A landscape with many valleys, sampled at points; each row gives a point and its height.
From any point a ball rolls to the lowest of the 2 points nearest to it. It stops when none of these is lower. Distance is the straight distance between rows; heights are no part of it.
goni (h 55.7): [-21  -4 -31  29 -24  -9  27  33 -29 -25  37   5  -8 -22  -1 -20 -44  19
  -4 -10  -8 -44  -2]
lup (h 45.8): [-33 -23   5  20 -25  28 -28   0  34  23  22   0  11  -3 -12   2  18   8
 -69 -34  12   4  -9]
vode (h 32.0): [ 31  34 -34 -38   3  -2   7 -17  -2  -4   9 -11 -16  34  -1  28 -30 -14
 -55  17  -1  -6  -1]
verag (h 59.6): [-18  45   9  25 -22 -32  35 -36  13 -35   2  -8  -2 -13 -14  -5 -31  14
  15   6  -2   7  13]
ripak (h 26.1): [ -8   8 -20  18  47  -1   1  -3   9  29 -16  12  51 -26  -6 -11  63 -15
   1 -12   6   5 -18]
vuv (h 29.3): [  5  -7 -12  -6 -28  15  -1 -29  18 -30  -4  -1 -28  -7  10   4 -68  -1
 -22  -6  22   9  10]
vira (h 34.1): [  7  26  27 -23  27 -16 -21  24  10   3  -4  26  -4  36 -15   6  21 -52
 -12 -15  -1  22  30]
Pepo (h 47.7): [ 21 -32 -28  26   2 -13  23  16   8  15  18   4   7  43  12  15 -11  23
  19 -34  -1 -45  -7]
Nute (h 40.5): [-15 -31  12 -16 -17 -60  12   2  12  13  18  -7 -26 -38  13  -5  22  19
 -31 -42  -4   6   2]
ber (h 64.4): [ -1  41  46 -35 -15  16 -13 -19 -16   4  -4  -8  23  -8 -33   7 -38  23
  13  25 -46 -24   9]
ninu (h 31.7): [ 48 -47  -7   0   2  23 -31   1 -35 -17 -21  -7  23 -13  17  21  27 -20
  24  44 -13  39 -28]
pomun (h 66.8): [-14 -22   5 -10 -23  -6 -47  -4  36   5 -40   5 -24  11 -29  19 -15 -18
 -42 -25 -27 -19  -4]
sisab (h 44.8): [ -5  40 -37  -3  13  15  11  -8 -28 -24  -6 -16 -52  26  22   3   8   0
 -19  40  -3  -5  -1]
vegeb (h 22.0): [ 53   4  47 -14 -25  18  -3  26   1  14  -5 -13  26 -21 -16 -27   2   6
  28  32  14  55  -4]
tudo (h 29.8): [  8  22   1  20  36  24 -26  28 -11   7   4   8  63 -13  -4  -3  55 -14
   4   4 -35  -5  -4]
mizuk (h 24.7): [ 32 -11  16   5 -17  -5  -2  56 -33  -7  32   6 -16 -25   9 -38  18   3
   1  40  20  11   4]
ton (h 23.0): [ 20   5  23 -31  10  16 -10   6   0 -19 -49 -16   3 -51   0   9 -39  10
  69  20   8 -17 -25]
tazez (h 17.5): [-29 -15   4 -12 -30   0  -1 -11  33 -22 -35   2 -38 -47  22 -14 -16  21
   1 -45 -17  -1  15]
gupe (h 28.8): [ 17 -56  18  -1  -9   8 -16  20 -30 -34 -18 -24  -3 -16   6  13  11   4
  57  57   4  42 -33]
daza (h 40.8): [-16  -8  18 -46  16 -34 -32   0  39  25 -29  -1   8  21 -45  30  20 -37
 -17  17   1  27  -7]
ros (h 31.1): [ 23  25   7 -18   9 -15   4 -23  -7 -13  -5  16 -36  44   6  -3  -3 -23
  47  29   4  26  22]
Fiku (h 40.3): [-12  12 -30 -12  13  -4  17 -12  32 -44 -39   7 -16  16  14  -4  50 -12
  16 -19 -28  19  10]
niri (h 47.2): [  6 -50  -9  25 -39   3  25   7 -14 -10  14  -4   6  30  20  -5   1  46
  21  -7  -6 -31   6]
tovo (h 47.6): [ 11  19 -32 -20  -5  29  24 -11 -26 -30 -24  -1 -38 -11  42 -15 -26  14
 -26   1   7 -27   9]
vivep (h 63.3): [  1  45  20 -14 -11  60   1 -31 -28 -18 -11 -21  14 -17 -12  -8 -28  -8
  17  39 -40  10  11]
gifez (h 53.3): [-21  13 -18 -16  55  -2 -20  19 -37  47  39  22 -19  28  -2 -15  31 -25
   6  27  -2   5  -5]
sopi (h 62.3): [-39  34  28 -23 -14  47  -6 -35 -17 -48  -5  -9 -14  -7  14  -3 -39  -3
  20  32  -9  14  22]
nul (h 45.7): [-34  -4  -5  34  15 -55  27  -9 -21  42  10   1 -12  -4 -21 -19  -1 -11
 -31 -27  10 -14  -5]
lik (h 42.2): [ -7   0  18  11 -16 -11  -1 -16   4 -19  29 -15  11 -15 -11  -2   7  43
  33   4 -53  10 -17]
guv (h 22.1): [ 24  -3  30   9  -8 -25  -1  28 -10  19  57  -7  14  -5   1 -15  18  24
   9  12  35  23 -12]
Lukog (h 46.0): [ -2   7 -17  12  23 -12  -6  43  30  28 -25  16 -19  17 -39  -8  20 -17
  34  17   4  -6 -33]
togab (h 43.3): [  7  -9 -24  -1 -21  19  11  18   6  38  10  -2  30  15 -21   8  11  26
  -1  31   8 -27 -23]
fofo (h 24.2): [-36 -16   7   5 -31 -17 -10 -35  35 -16  -9  -6 -11 -16  21  23 -46  11
 -12 -49  20 -11  24]
meza (h 41.3): [ -5 -24  -8  -2   0  32 -20 -36   3  30  -5  50  -3  42  29   1  24 -26
  10 -19 -25  -6  13]
Daraz (h 38.8): [ 36   6   7  -6   4  50 -43 -14  16  -5 -25  28 -24  36  31   2  17 -27
  11 -23 -34 -22  14]
Neka (h 25.8): [  6  -7  32 -11  16  12  19  10 -34  -9   7 -26  40 -32   5  -9 -27  12
  56   4 -17  34   5]
kopob (h 9.6): [ -6 -23  16  13 -21   6   3  22  -1 -36   3   9   9   0  30   9  10  -4
 -62 -35  11 -23  31]
Sezi (h 27.0): [  6  -3  45 -20  13 -26  -5 -26 -15  18   1  14 -23  29  27  -2 -20 -13
  28   1  19  40  40]
Nabek (h 56.9): [ -5  23 -22  10 -37  -3  17  -7 -12 -36  28 -11 -21 -25  13   7 -53  48
 -12  12 -18 -52   8]
Vopi (h 43.2): [-12 -19  15  -5   1  40 -13 -51   0  42 -29  28  23   0   2 -15   8 -10
 -26 -25  -6   1  17]
dozur (h 17.2): [  9  35   1  -7  27  24 -16   4  -3 -23 -28 -12 -34 -18   8  -1 -32 -10
  56   5  -5  -5 -24]
gedo (h 37.4): [ -3   9  23 -26   2 -18 -52  -7  39 -22 -21  17 -10  18 -20  26  11 -44
  -4   1   8  23  12]
tekap (h 47.4): [-31  -1  -2 -11   3 -29   3  20  21  17 -24  10 -10 -14 -35 -27  -6  -2
  24  14   0  15 -14]
depi (h 35.0): [ -7  12  20   8  -2 -14  12 -41 -23  -4 -22  -2 -37  56   2  -1 -16   5
  57  17 -34  25  24]
korim (h 29.7): [ 17  15 -15 -30  11 -10  14   3  34  15 -10  26 -17  42  -2   4  16 -34
  -9 -19  10 -20  22]
visak (h 45.5): [  9 -36 -34  13  16   4  16  38  -2  44  -7 -18  20  42  -1   8   3  17
   8  -7  11  -8 -28]
raroz (h 19.4): [ 32 -19  19   2  -2   1 -12   0   0   0 -24  19  21  15   2  15  -9  -1
   0 -11  25 -24  10]
Dedi (h 43.9): [  6   6 -18 -20  20   4 -37  35  50  38 -25  16  -7  22 -56   5  22 -61
  -4  11  10  13 -14]
supak (h 18.2): [ 21 -16   6  45   7 -13   0  -6   5  38   3 -33  18  14  -4  25  11  14
 -48 -50  25  -6 -12]
nefe (h 45.9): [ 25  20 -26 -10  -2   4   6 -16  29 -64  27   2 -17  23  26  -6  22  -8
  20 -12 -27  28  -8]
buv (h 35.3): [  8  12  10  -1  27  10 -21   2  15 -18 -23   0 -31  48  10  10  37  -2
  -1 -32 -36  -9   8]
vogas (h 51.4): [  5   1 -55  -6  53  19 -10  19 -27  54  24  -3 -23  25  28 -16  26  -8
  18  33   8  23 -29]
danu (h 42.8): [-44  -9  -4  15 -32 -66  14  -3  -7  12  39 -10 -22 -45  -5   0   9  25
 -55  -5   4 -20   7]
Zimog (h 53.0): [ -2  13 -50 -14  22 -11  27  -6  -5  -2  10  24  49 -18  -9 -10  -6 -23
  -4   1 -22   6   4]
Fupi (h 27.3): [-15  16   3  -5   3  20  -3  35 -12 -24  13  14   3 -16  -1 -16  27   0
 -28  30  32   3   4]
kol (h 27.6): [ 16 -13  17 -28  25  48  18   5 -25 -19 -33 -37  19 -69  15   4 -49   3
  59   5  -7  13 -32]
ruzit (h 58.4): [-14  52  -4  12 -28  -5  11 -28   2 -39  19   6 -36 -47   8 -29 -35  19
   4   4 -10 -17   3]
Roda (h 40.9): [ 17  21 -24 -11  -2  25  -4  57  27  12  15   7  46  23 -39   4 -12  -3
  11  24   1 -29 -17]
voru (h 48.2): [-30   1  18  22   6 -11 -29   0  -6  33  11  -5 -57  -5  13 -24   3  11
   3 -11  20  32  -8]
ges (h 37.7): [ 52  31 -34 -13  -4  16  26 -25  11  -1  11   3   4   4   8   2   4 -12
 -24  23   3   9   1]
Ruzu (h 23.2): [ 26 -21  17  20 -14   9  -6  -5  26  46   8 -39  14  -6  11  31 -10  54
 -37 -34   8 -29 -20]
Kidu (h 32.8): [ 36  30  11  21  12  -8  34  49 -15 -36  -7 -19   5   5  12  -8  22  17
  10  25  49  -8  12]
nusa (h 22.2): [ -8  -6  54 -22   9 -24   1 -20 -16 -12  12  -4   1  18  34  13   9  12
  -2 -41  -4  28  51]
gudi (h 44.9): [  1 -25  -1  24 -24  16  19 -10 -14 -27  29  12  34  -2  11  -7  33  24
  28  20 -33   1  -6]
rel (h 36.4): [ 35  38 -15  -5   7   5  58   0 -22 -54  -2  -9   4   7  24   3  20  -3
  19  38  20 -16  18]
muka (h 9.8): [ -8   9   1  -3   2  10 -13  -6  15   1 -30 -14 -39 -46   2 -12 -36  21
  23 -24  -3  15 -24]
fis (h 66.0): [-26 -21  22 -14 -40 -10 -34  -4  13  13  -5   1 -13 -17 -19  24 -51  -1
 -33 -13 -34 -22  25]
tisat (h 15.3): [ 19 -37  18   4 -20   3   5  -1  -2  -9 -16  12  44  24   2  20  19 -17
 -46 -12   8  -3  30]
vipet (h 47.0): [-33 -12  22  31  20 -28 -24  -3  -8  45  20   7 -33  23 -25 -11  14 -32
 -17 -26  24  26   4]
telof (h 38.9): [-16 -21  10   7  -4 -29   7 -18 -15  -3  -4 -28 -16  27 -16  18  -3  27
  30   6 -51  22 -10]
Ridig (h 18.7): [  8  11  28  -6   2  -5   5  31   1  24  17 -14  27 -36 -17 -31  30  13
  20  15  28  52 -23]
Zereb (h 61.0): [-30  29  12 -14 -14  -1  42 -35 -21 -34  10  -4 -15 -22 -12 -15 -63  -2
  44  23 -10  37  14]
votu (h 51.5): [-15   2 -42   7  19   3  15 -18 -22  27  21  14  33  -1   0  -4 -15 -10
 -46  -2  20   6   7]
sev (h 40.6): [ 56  44 -22  10   9  -5  29 -30 -27 -46   1 -18   2 -24  26   5  -4   5
 -17  20   6  -1  -2]
Bap (h 49.0): [-40 -21  11  -2  23  -7 -18   2 -21  47  35   0  22   6 -15  14 -10 -31
 -55 -47  33 -15  -3]
nuvub (h 50.2): [-33 -32 -19  16  -1  10 -28 -18 -35  28  18  -7  17 -10  14  17 -29   1
 -62  -3  25 -24 -12]
Fosa (h 38.0): [ 19  39   5  14   3  46 -13  34  33  -6  12  18  52  34 -19   8  37  -5
  23  31  -7 -42   7]
fut (h 41.0): [ -1  28 -17 -25  19 -24  -8  -2   0 -35   8 -13 -41  -2  27  16  26  18
 -10  10  21 -14 -18]
babid (h 65.3): [-14  -2  21 -16 -40  23 -25 -19  -5  33 -19   9   6 -23 -34  -4 -29  14
 -17  13 -57 -23   7]
fafip (h 25.4): [ -9 -35  32  -2 -18   3  15  39 -14 -71  -9  -8  25 -34  -9   9  22   7
  61  41  12  22 -20]
Zub (h 33.6): [ 12  -5 -20 -34 -39 -16  32  -4   4 -24   2  -4 -10  22   6  24 -57   7
 -31  11  15 -12  27]
Vazof (h 30.1): [ -2   7 -13  11  11   2  10  31   7 -13  -2  -1  -5  -2  22   0  40  19
  -7   9  85   2  -7]
zanod (h 24.6): [ 53   1 -17 -33  10 -22   2 -22  13  23 -25  11  -4  39   8  17 -24 -21
   4   4  18 -27  16]
tig (h 47.5): [-32 -50  14   4 -17   1 -10  13  19  53  49 -10  -8  10 -15   4  18 -23
 -59 -64  13   5  -4]
Zugo (h 20.8): [  0  -1  20 -12  15  -4  34  33 -12 -54   1   0  31 -50  -7  -7   0 -11
  82  17  -7  13  -7]
Tam (h 44.5): [-41 -15 -24  20   2 -34  23 -21 -17  28   6 -16 -15 -18 -14 -10 -23  32
 -26   9  -3 -21 -10]
Mefit (h 13.4): [  9 -37 -17  67  -1 -14 -10 -13   0  18 -29  -2   4  15 -21   9 -12  -2
 -24 -36  10 -21 -26]
Zubu (h 22.7): [-12 -18  -9  36  19 -27  -5 -14  26  29 -10  21  33 -13 -24   3  58   6
  -9 -17  32 -22 -29]
zupen (h 49.5): [-32  -3 -22  12  41  17   1  16 -27  32   1   3 -37   0  17 -36   5  -7
  24   5  14  39 -31]
bub (h 16.1): [-29 -25  55  10 -17 -17  -8   4   9 -10   0  -8   0  -6  30  14   4   4
 -37 -63  -3   5  51]
lome (h 34.0): [ 37  55 -14  34  38  56 -17  39  21   9  -4  -6  53   4  -9  -9  48 -33
  37  33 -43 -27  10]
Zaz (h 44.4): [-11 -26  10  13 -37  32 -18 -45  24  40   6  13  18 -12 -14 -17   4  10
 -31 -14  17   9  -8]
Refi (h 36.0): [ -1   8 -15 -24  14 -45   0  12  26 -20  19   1 -34  11   8  -7  22   8
 -18 -41 -10   4  -6]
moko (h 18.6): [  7 -19 -49  50   1  -1   1 -29  17  27 -23  20  26   4 -14  -1  25 -13
  -2   9  15 -22 -22]
kovon (h 54.6): [-15 -14 -21 -12  -6 -30  34  21 -18 -16  24  15  31 -16  -4  -8 -46   6
   0 -12 -35 -11  22]

Where does a ball stop that starts at each point below?
sev | Ridig
lik | kopob
gifez | Refi
Pepo | Mefit
fis | buv
Zimog | buv
Lukog | kopob
vogas | Refi
pomun | kopob

Call two points neighbours if one is among the 2 nearest of the other. Go from one point of each pair to the other, from neighbour to neighbour, staying as low as possible. Name the highest point that can't be avoided.
buv, Refi | nefe
Zugo, muka | kol
vode, muka | Zub
